Each scene shows the same named points in several views. A view is turned or mirrored, shifted and resized as a whole, has a little noise and may leave points out.
(in the rows, 128 means zero)

Scene 1
View 1
Q844: [ 82 171 152 156 141 124  99 152  83 161  71 106 121 102 152 111 135 215
  96 151]
Q543: [ 76 176 152 139 123  67  66 190 116 118 136 122 152 134 145 165 166 168
 137 138]
Q610: [110 125 142 138 121 105  50 177 104 149 106 112 166 108 168 168 171 167
 131 144]
Q114: [112 154 137 131 147  96  90 183 106 130 120 120 131 141 158  96 152 138
 106 142]
Q843: [ 89 158 153 135 139  88  72 169 104 126 111 123 160 106 147 148 131 194
 144 153]
Q261: [102 167 136 151 136  96  57 185  97 160 114 109 141 157 144 175 181 171
 103 123]
Q463: [112 190 108 138 125  59 106 183 113 157 128  86 124 158 109 135 146 175
 129 133]
Q918: [135 158 131 128 154  93  86 184 114 119 136 143 146 146 131 120 115 145
 118 122]
Q11: [129 153 130 142  97 103 102 173 125 154 107 133 138  83 145 108 116 173
 114 132]
Q933: [103 179 117 132 121  47  89 189 120 137 141  91 140 155 117 158 163 159
 149 134]
Q506: [110 165 117 135 155  88  96 165  87 161  99  77 128 152 128 123 148 186
 121 148]
Q399: [110 167 138 136 160  95 105 173 101 118 124 114 121 160 134  99 143 139
 105 127]
Q982: [114 145 148 143 177 118  87 147  86 106 114 117 145 150 124 142 132 155
 119 116]
Q139: [106 181 138 137 170 109 102 171  88 150  96 119 115 145 143  84 119 186
  90 146]
Q876: [138 180 106 147  97  94  94 203 122 192 114 117 114 140 140 120 155 157
  78 114]
Q278: [102 139 128 150  92  85  95 154 113 139 112  78 145 103 132 160 173 161
 148 132]
Q352: [ 98 199 133 138 142  78  81 210 109 154 128 123 116 173 149 115 167 156
  86 134]
Q122: [ 99 180 168 153 147 124  92 172 101 124 109 163 127 119 149 107 116 175
  79 119]
Q74: [109 145 151 143 138 118  64 175 100 143 106 133 148 119 162 142 151 166
 104 133]
Q860: [119 118 148 145 136 140  85 160  96 133  95 123 137 106 172 104 158 135
  94 134]
Q726: [139 134 113 142 140  99 102 152  99 133 119  85 138 152 113 143 155 136
 127 108]
Q29: [125 159 132 134 180  96  91 162  94 109 129 117 140 172 113 135 127 149
 121 115]
Q255: [145 145 112 137 139 110 103 166 104 157 106 105 128 135 132 104 131 153
 105 123]
View 2
Q261: [ 59 147 136  91 154  65 145 145 110 111 112 133 105  85 139 160 112 127
 103 109]
Q463: [ 66 157 163 113 160  77 110  97  92  84 129 150  97  46 116 172 129 135
  97 101]
Q843: [ 67 113 106 142 151  99 143 112  93 102 108 148 112 102 104 175 124 138
  96 102]
Q933: [ 65 159 145 112 158  67 137 105  93  83 127 141  84  50 100 192 128 142
 104 115]
Q543: [ 50 147 115 125 148  68 153 124  99  95 118 150  86  94  98 191 119 130
 104 117]
Q122: [ 61 132 108 126 138  86  95 103 108 140  97 187 113 125 142 157 138 100
 102  80]
Q139: [ 78 133 133 127 146 110  75 112  93 115 115 180 120  89 143 132 132 120
 117  88]
Q255: [110 142 138  96 151  98 102  89 106 117 111 149 122  68 146 163 144 123
 109  84]
Q610: [ 93 128 104 101 151  91 175 126 109 104 103 117 123 101 122 177 121 125
 105 107]
Q876: [ 80 177 162  72 167  67 117  97 105  97 116 145 124  75 146 151 135  72
  99  89]
Q399: [ 88 156 124 109 136  87  90 109 104 121 118 180  90  72 134 170 139 134
 130 100]
Q506: [ 82 135 149 118 151 104 107 119  96  92 127 146 119  57 136 148 122 149
 109  99]
Q726: [104 144 139  89 138  78 123 100 118 122 116 137 104  47 146 190 140 160
 106  94]
Q11: [ 97 136 121 119 152  98 126  63 102 102 106 151 139 100 123 176 148  92
  89  78]
Q278: [ 85 144 125 115 130  81 165  96 123  79 130 126 129  68 123 199 126 142
  89 103]
Q352: [ 61 175 142  96 156  70 103 131  95 101 119 170  88  82 127 149 122  99
 126 110]
Q74: [ 82 129 105 104 147  89 141 124 108 123 100 147 119 110 134 164 127 116
 107  96]
Q844: [ 66 117 125 142 129 115 110 115 112  95 121 163 155 108 150 132 118 118
  93  83]
Q114: [101 155 111 105 141  95 109 111 102 111 115 168 103  88 128 169 137 115
 135 104]
Q29: [ 83 131 130 107 148  80  96 114 100 145 104 162  76  63 133 179 140 164
 117  95]
View 3
Q506: [137 112 164 148 164 144 165 121  96  98 150 148 143 159 152 112 121 125
 151 127]
Q860: [100 107 134  78 109 103 134 125 112 113  97  92 153 130 179 128 131 152
  93 150]
Q918: [113 126 191  98 210 134 124 124  90  90  84 103 123 169 192 147 116 153
 109 118]
Q352: [145 178 192 138 191 111 122  96 134 116 113 131 134 150 150 138 148  98
 118 119]
Q982: [109 103 160 116 157 121 141 149  67  80  99 125 139 188 153 162  98 153
  93 124]
Q843: [127  88 137  67 179 130 149 106  67 115  92 157 155 195 177 134 147 117
 147 122]
Q122: [130 110 206 104 126  93 143 101 109  99  57 106 141 192 194 167 157 131
 105 128]
Q726: [ 83 132 152 125 160 161 145 165 108  78 129 123 133 155 141 131  85 162
 131 104]
Q139: [150 108 211 149 137 111 165  98  96  93 116 113 137 168 184 126 138 127
 121 150]
Q399: [112 158 198 121 164 121 135 119  88  88 111 104 125 168 160 126 110 130
 107 133]
Q11: [103 100 175  67 147 148 151 103 131 109  79 104 146 151 217 112 157 152
 165 115]
Q463: [118 156 187 133 201 170 153 119 117  96 131 150 131 172 151 114 123 115
 178  95]
Q278: [ 76 131 110  61 147 165 146 138 110 113 116 154 157 164 142 109 126 128
 177  96]
Q74: [122  99 134  87 155 110 132 119 113 118  88 131 155 153 172 155 149 135
 108 124]
Q610: [114  93  86  61 175 129 126 128 111 132 103 155 165 139 160 139 148 133
 127 117]
Q933: [106 168 154  97 227 167 132 123  99 107 123 162 134 175 138 120 119 109
 168  89]
Q844: [145  79 168 121  85 111 181  97 104 110 110 143 164 180 175 128 164 116
 151 142]
View 4
Q933: [132 154 148 106 122 126 128 149 115 124 118 110  82 110 132 125 146 124
 139 165]
Q463: [123 138 141 111 110 141 135 145 113 127 115 122  87 117 148 145 138 122
 129 171]
Q844: [113  92 102 165 150 149 146 124 128 123 102 148 104  72 126 182 126 114
 135 151]
Q876: [ 99 127 134 123 150 133 146 120 110 117 138 145 114 129 184 144 128 113
 132 158]
Q918: [124 162 105 148 137 122 106 151 132 116 117 113 121 138 139 152 117 111
 138 161]
Q278: [130 109 126 115 146 123 125 123 110 128 139 109  89  86 118 125 146 127
 169 164]
Q543: [132 161 135 132 154 111 130 147 121 116 100 111  84  87 118 129 148 114
 144 147]
Q122: [103 135  90 186 162 126 133 139 127 115  89 126 122 108 145 181 110 109
 144 150]
Q352: [112 164 148 142 153 138 154 152 126 122 105 138 101 119 160 143 120 127
 117 148]
Q261: [145 148 128 124 169 124 147 125 128 100 122 133  91  93 141 132 127 129
 121 157]
Q982: [151 143  91 157 145 131 118 141 139 110 114 106 108 113 118 157 101 138
 141 175]
Q255: [118 118 110 139 137 144 119 131 128 126 141 132 123 132 148 156 112 124
 139 167]
Q74: [130 135 106 153 175 120 125 126 134 109 124 132 113  97 127 147 124 115
 141 146]
Q399: [118 150 122 158 139 142 132 156 130 132 112 116 111 128 138 152 103 138
 140 164]
Q506: [138 119 128 127 121 158 137 139 132 126 120 137  92 100 126 157 123 133
 120 171]
Q29: [147 157 104 144 127 136 118 152 137 113 113 106 107 131 129 154 103 136
 130 179]
Q860: [116 115 101 171 181 132 122 127 135 128 144 130 131 107 123 145 105 130
 160 147]
Q114: [113 146 125 159 154 138 125 151 133 136 125 128 119 121 131 144 113 129
 143 148]
Q610: [140 130 115 130 177 115 115 121 134 112 143 134 107  84 109 126 142 113
 147 141]
Q726: [143 127 113 124 133 136 121 132 124 122 147 105 104 127 135 136 110 145
 148 183]

Which points are out of place in each view (at most two, in the order of its rows)? Write none if all are in place.
view 1 | none
view 2 | Q876
view 3 | Q726
view 4 | Q122, Q506
